Each row is a point on a landscape with many valleys, with its height.
A ball rolls from a point to the lowest of its 2 nearest points, and stops where none of them is lower. Distance is the straight distance between rows; heights are no part of it.
(128) (h 37.3): [ 11  14   0 -13 -26  -7 -27  -3  -1  22 -24  -7 -27  -3 -13  24   2 -18
   0 -10  -7  33]
(1069) (h 36.0): [ -2  28 -39  20  13 -33  18  23   0  -1  37  15 -25  -3 -14   9  11   3
 -12  11 -12  19]
(565) (h 54.8): [-18 -10 -11  26  22  11  21  17 -15 -27  35  -3   8  23   8 -27  -9   3
   2   1   1  -9]
(139) (h 32.1): [-11   4  23 -34 -11  31 -18   0   3 -27 -30 -27  -8  10  19  13 -14   6
  32  -6 -14  -1]
(108) (h 42.2): [-13 -17  26   3  -4  24 -22   9   7  -7 -10  21  33 -10   9 -10 -16   4
 -23 -18  15 -11]
(524) (h 37.2): [ 19  -2  15  11  24  -4  -3  10 -28   7 -17  -1  10   0 -16  -8 -22   4
 -13  24   6 -13]
(650) (h 34.4): [ 14  -4   8  -4  -1   0   3 -30  15  10  -4   8  10 -20  10  12  23   0
  -4  21  12  -2]
(768) (h 56.1): [  3 -14  34 -11   6  23 -16 -12  -8 -21 -21  -8  -4  12  11  18 -15   8
  12  37   7 -12]
(823) (h 26.8): [  3  20   2  -5 -28 -38   3  14  22  52 -19  -8  -2  -1 -25   2   0  11
   0 -12   4  15]
(1003) (h 46.9): [  1  13 -20  -9   0  17 -10  -8 -20 -16   8   1 -38  -9  -4  13  14 -20
   4 -11 -29  13]
(585) (h 51.3): [-23  -5  -5  26  -7  11  24  22  11  -7  19  -7   3  19   1 -13   0   5
  -4   6   0   3]
(470) (h 17.8): [ -1 -18   3  22  19   6  32   3  -9  27   4   9  22 -17  -1  -5  -2  11
 -27  27  10  -9]
(538) (h 57.6): [-15 -23   8  21  27  24   3   6 -25 -28  19  -3  21  17  24 -22 -22   6
   0   3  20 -11]
(300) (h 32.0): [  8  11   5 -18 -30 -19  -9  -9  15  48 -26  -4 -10 -11 -11  18  16   0
   2 -13   0  20]
(473) (h 45.9): [  2   2 -37  -4   5  -4  43   1 -11  19  25  18 -37 -11 -11   9  26  13
  -9  19 -23 -13]
(456) (h 28.7): [-14  -8   5  -2 -11  30  -5 -30  -2 -16   9  23   6 -11   3   8 -10  21
   2   0  -6 -48]
(414) (h 61.9): [ 19  -2  24 -32  11 -13 -25 -10  30  -9 -28  -5  27 -18  24   9  17 -21
  14   1  26  20]
(831) (h 64.6): [ -5   4  -6  19 -10  11  -1  -7  -5 -10  14  19 -13   3 -11   2  -5   2
  -3  10 -12 -19]
(1006) (h 64.3): [ 22  11   9 -19   7 -24 -23 -12  30  16 -28   4  28 -28   6  -2  17 -14
   0  -7  23  12]
(251) (h 21.0): [  1  -6   2   5  13  -9  -8  14  -8   1  -4  -6   8   5  -4  -6   0  -4
 -13 -16   3  16]
(34) (h 39.5): [  7   8  17 -43  -6   9 -11 -13   4  -9 -34 -36 -12  -9  10  19  -2  -8
  31  -3 -13  18]
(690) (h 52.3): [  0  -9   5  -4  14 -10  21  -1  18 -23   5 -29  13  11  12  -9   6  -2
  20  10   3  -3]
(242) (h 57.7): [  5  17  -9  19 -12  -3  12   2   0  18   8  18 -44   3 -20  25  15   2
  -2  44  -8   6]
(959) (h 4.1): [  4 -25  -4  13  29   1  26 -13 -13   3  16   2  18 -18   9  -1  16   3
 -20   9   6  -5]
(453) (h 29.4): [ 11   7  19   6  16  -5 -30  27  -8  -8 -22   4  20  -2  -9 -18 -17 -12
 -21 -15   8  14]
(388) (h 55.2): [-10  16  -4  16   2  -6  18  28  31 -12   8  -6  17   4  -6 -21   3  -3
  -6  -3  -5   7]
(557) (h 64.8): [ -7 -21  30  10  -9  12 -26   2  -5  -5  -9   0  11  23   5   1 -30   4
   4   5  23  -8]
(847) (h 35.3): [ -1 -15   2  11   9  15 -30 -31 -30 -28  29  17  -7  13  21  16  -6  -2
   8  -7  12  -3]
(694) (h 57.5): [ 17   3   5  -2 -10 -33 -46  -5   9  11 -15   4   4  -2 -11   9  -9 -16
  -5 -13  20  21]
(686) (h 44.4): [ -1  -3 -15 -12   9   1   8 -25   0 -16  12  17  17 -25   2   2   8   3
  -6 -13 -10 -33]
(315) (h 31.3): [ -1  12 -24  27  15 -36  35  27   2  18  34   8  -7   7  -8   2   4  15
 -15  18   5  14]
(1051) (h 32.5): [-10 -23  18   7  -1  21   2  -5  14 -11   7  -1   8   9  21  10   8   0
  -4   9  14   7]
(1008) (h 55.7): [  1  -8  11   8  25 -10  22  24  15  -6  -5 -32  20  15   6 -18   2  -7
   0  15  15  21]
(452) (h 67.7): [ -5   3  16  12 -21   5 -38  12   9  -7  -9  10   4  19  -3  -2 -24  -8
  -7 -13   6   8]
(878) (h 14.1): [-21 -16   1  17 -12  40  -4 -23 -19 -20  27  26  -9   8  11  -1 -18  20
  18  12  -2 -41]
(786) (h 50.3): [  9  20 -15  -1 -25 -11 -12 -17   8  -3   0   4 -28   5 -18  14  -4  -2
  18  16 -13 -14]
(374) (h 45.5): [  6   2 -11   8 -11 -16  27 -38  29  10  20  11  -7  -6   4  11  17   4
  18  36   5 -11]
(596) (h 26.2): [ -4  -4 -10  23   5 -22  31  10   3  28  16   6  13  -3 -14  -6  -2  17
 -22  10   8  -4]
(543) (h 54.1): [ 10  13  -4  -6  21  11  27  16 -11   4 -11 -12 -12 -10  -4   0  23  -3
  -6  21 -20   7]
(707) (h 39.4): [ -8 -21   9  -6   1  26  26   2  -5   0  -2 -21  -6   9  15   9  16   7
   0  10  -1   5]
(297) (h 22.9): [-13 -13  21 -17  -4  23 -21   3 -21 -14 -15 -26  -6  24  16   4 -21   9
  23 -17   1   3]
(231) (h 44.2): [-11 -16 -10   5   2  12  44   7   4  12  22 -17 -20  15  12   6  28   7
  -4  16  -3  14]
(660) (h 66.3): [  7   1  13 -25   4 -15  -4   0  15  27 -30  -8  26 -30   2  -8  19  -2
  -7 -30  15  11]
(342) (h 38.6): [ -1   3   5 -12 -25  13 -21 -24   0  -3 -11  16   1  -9  -7  15 -10  12
   2 -12 -12 -36]
(451) (h 20.2): [ -4   8  -1  -2 -33 -30   2  -5  32  22  -9 -15   1  13 -16  -1  -2   6
  17 -15   3   2]
(302) (h 37.8): [ -5  18 -10  19  15  28 -10  19 -45 -24  25  23  -9   6   4 -34  -8  -4
  -6 -29 -10  -5]
(675) (h 11.1): [ -6  11 -11 -19 -28 -20   5  -6  25   3  -4 -29 -11   9  -5  -5  -6  -5
  27 -23 -16  19]
(667) (h 30.0): [ -3  18  12   2   3  23 -28  37  23 -34 -18   4   4   5   6 -17  -7 -29
  -1  -9  -4  23]
(117) (h 14.4): [-17 -20   1 -12  -7   4   0   0 -25  -4  10 -32 -18  33  14  -3 -13   2
  23 -24  -2  19]
(648) (h 60.1): [ 14  20 -17  -3  -9 -34 -21  -2  22  21  -9   2   2 -14  -9  13  11 -20
  -7 -18  11  36]
(813) (h 43.6): [ 13  10  13 -40   5  -5  18 -10   8  10 -30 -43  -1  -6  11   3  12  -3
  33   6  -6  14]
(417) (h 59.4): [ -5   5  11  -3  16  14  18  36  22 -18 -16 -19  23  -1   5 -21   5  -8
  -5  -1  -1   9]
(58) (h 41.1): [  5  15 -41   3   6 -18  14   2 -14   0  29  20 -40  -4 -13   7  14  -1
  -5  -1 -26   0]
(407) (h 68.3): [  2 -12   9 -35   8  -6 -10   0 -13  11 -28 -27  13 -20   1  -3   4   3
   2 -37  -1   7]
(856) (h 45.6): [  1  12  -5 -19 -39  -4 -24 -21   9  -1 -16  -5 -16   6 -13  14 -14   0
  22 -12 -12 -14]
(379) (h 30.5): [  1  -2  -4   2  12   2  17  15 -22   9  -6  -2   7   5 -13 -16  -8  12
 -17   8  -8 -20]
(123) (h 49.9): [ 17  12 -19   3  -5 -45 -14 -12   1  15   2   9   7  -5 -24   3  -8  -4
  -3  -8   5 -10]
(791) (h 16.4): [ -5  18   8   8   7  31 -25  29  -2 -44  -3  10  10   2   8 -31 -15 -15
  -5 -20  -8   1]
(558) (h 48.7): [ -6 -11  15 -18  -6   4 -38   5  19 -15 -16  16  37 -16  13  -6 -10  -5
  -8 -44  11  -1]
(613) (h 52.4): [  6   8 -21  10 -12 -46 -28  -8 -16  12  11   2 -15  21 -23   2 -24  -6
   3 -18   2   2]
(798) (h 49.1): [  4   4 -10  -8  -1 -15  36 -22  30 -13  16 -14   3   2   9  -5  19   2
  25  18  -1  -9]
(946) (h 50.0): [  3   1  -8  -4  23  20 -12 -13 -18 -27  11  25   9 -25   5  -1  11  -8
 -16 -22 -13 -18]
(214) (h 53.9): [ 12  17 -11  -6 -12  -5   2  -6 -18  16  -7   9 -42   4 -23  20   3   3
   6  24 -22 -15]
(1060) (h 19.9): [-13  -7 -16 -18 -23 -11  -3  -4  -9   4   9 -29 -22  14  -4   0 -15  -8
  29 -38 -20  25]
(1063) (h 47.8): [-23 -14 -18  24  -7   6  35  30  -9  19  27  -9 -18  29   2  -1   4  11
 -10   8   0  12]
(499) (h 42.3): [  9  16 -23  -6 -17  -6 -24 -14 -14   5   1   0 -43   0 -13  25   5 -16
   6  -6 -22  22]
(54) (h 42.9): [ 22  12  12  10   8 -25  -1  -1  -4  30 -17   7   7  -7 -19   2  -2   5
 -15  29  11  -3]
(967) (h 46.7): [ 12  -5  15 -27  -8 -18  10 -18   3  32 -28 -30  -7   3   2  10   9   9
  29  12  10  -1]
(104) (h 10.8): [ -5 -26  15   1   1  -5   7  10   4  26 -12 -16  16   2   3  -3   8   4
 -13 -11  22  20]
(658) (h 55.5): [  2   3 -12 -21  22  27  24   5 -27 -17  -2 -18 -27  -9   2   0  18  -5
  10   8 -35  -7]
(1049) (h 46.8): [ 16   3  -3   1  -2 -31  -3 -24   0  36  -7  18  15 -21 -20   8   2   7
 -14   8  12 -19]
(350) (h 51.4): [ -2   6  -9 -18  14  18  -1  -8 -17 -23  -2  -3  -9 -19   5   8  18  -8
  -3 -14 -25  -6]
(347) (h 40.7): [  2  26   5   4   2   9 -11  38  23  -7 -17   0  -4  -8  -8  -3  10 -22
 -17  -7 -10  35]
(784) (h 52.0): [  7   8 -22 -30  -4 -27  17 -28  23  -6   2 -24   5  -5   8   1  10   1
  35 -13  -4  -8]
(215) (h 22.2): [-14 -28  28   9 -12  19   4  11  21  19  -9   6  22  -1  15   1   5   4
 -25  -3  21  14]
(783) (h 65.4): [-11 -14 -16  27   6  16  21 -12  -8  -7  40  19 -21  -2   0   5   8   7
  -1  28 -12 -18]
(448) (h 41.2): [ -7   3 -26  -4   7   0  14  26 -34   3  10  -5 -12  13 -11 -28 -14   8
  -3 -31 -24  -5]
(188) (h 29.8): [ -4  13  -5  16  17  26  -3  19 -17 -36  13  18  10  -3  -5 -29 -12   0
  -9  -8 -11 -24]
(756) (h 54.0): [  1   7  11 -13 -18   0 -26   7  39  -6 -26   9  22  -6   4  -2   1 -11
  -4 -16   8   3]
(674) (h 61.8): [ -8  -1 -14  32   2  13  29   4   2   3  34  17 -34   1 -10  16  15  -1
   3  56  -8   2]
(338) (h 60.9): [  3   4  17  -1   1  16 -14  -6 -19 -15 -12   1  -9  10  -4   3 -12   2
   2  14  -6 -20]
(405) (h 24.1): [ 12 -14  16  11  17  13  -1 -20   8  -1   0  22  22 -32  15  12   8  -5
 -22  27  15  -5]
(631) (h 36.6): [-11   0 -21   6  15  11  26  35 -41  10   6   4   3  12 -10 -33 -17  17
 -21 -12 -13 -31]
(701) (h 60.7): [-10 -35  24  12  21  23  -1   2  -9 -13   1   0  38   2  27  -4 -20  11
  -8  14  29  -8]
(182) (h 50.4): [  6  -9  31 -24 -12   8  -2 -18  -2  11 -33 -17  -3   3   4  19   0  15
  16  24   9 -11]
(85) (h 39.1): [-10  -1 -17  -2   2   6  15  -3  -8 -10  16   5   6  -2   0 -14   2   9
  -7 -28 -13 -23]
(947) (h 50.1): [ 14  13 -17 -11  22 -14  47   2  -9  25   2   0 -15 -10  -7  -3  23  11
  -1  30 -17 -10]
(576) (h 33.1): [ -2  -8  23   6   2  20 -12  18  22   3 -14  23  29 -18   8  -4   7 -11
 -34  -7  12  17]
(349) (h 43.2): [-16  -4 -17 -11  -2   7   9  10 -22 -10  12 -11  11   9   4 -30 -16  10
   9 -49 -13 -13]
(763) (h 58.5): [ 10  12  12 -27  -6  -2 -27 -14  33 -24 -24  -5  18  -6  14   7   1 -12
  20   1   9  -2]
(262) (h 27.0): [-15 -13  15  16  -6  36 -35 -29 -23 -31  23  28  -6  10  24  10 -23  15
  17   5  11 -23]
(725) (h 54.9): [ 13  -5  -2  11  -9 -32 -33 -16  -6   6   5   3 -17  18 -11  19  -8 -18
   2   2  17  21]
(812) (h 62.3): [  5  13  -9  19  -3 -42 -12  15  28  23   9  14  14  -9 -11   4   9 -12
 -21 -12  21  32]
(507) (h 64.7): [ 13  -2  -2  20  14 -27   1  -1  21   4  10   8  20 -10   3   4  12 -13
 -15  12  24  28]
(202) (h 43.0): [-14   0 -24  26   2  23   7  20 -52   2  39  26 -24  22   3 -27  -9   7
  -4 -18  -7  -7]
(529) (h 40.6): [  7  -4  13   5  -8 -11   2 -34  27   0   0   4  14  -3   9   8  -1  -1
  16  38  18 -12]
(52) (h 67.5): [ -2 -15  13  23 -12  -6  -1   1  10  11  -2   7  13  12  -9  -6 -24  11
  -7  14  13 -12]

Two balls start at each pair of points below. Name the first point that both come to, or write none.
(783) and (338): none
(660) and (417): (215)
(812) and (388): none

Call two points neighbours if one is among the 2 nearest of the other. Go from one point of each pair to the other, from neighbour to neighbour, staying as low as possible. Name the highest point that can't be avoided.
(117) and (675): (1060)
(379) and (85): (349)
(117) and (85): (350)
(791) and (379): (202)
(959) and (379): (784)
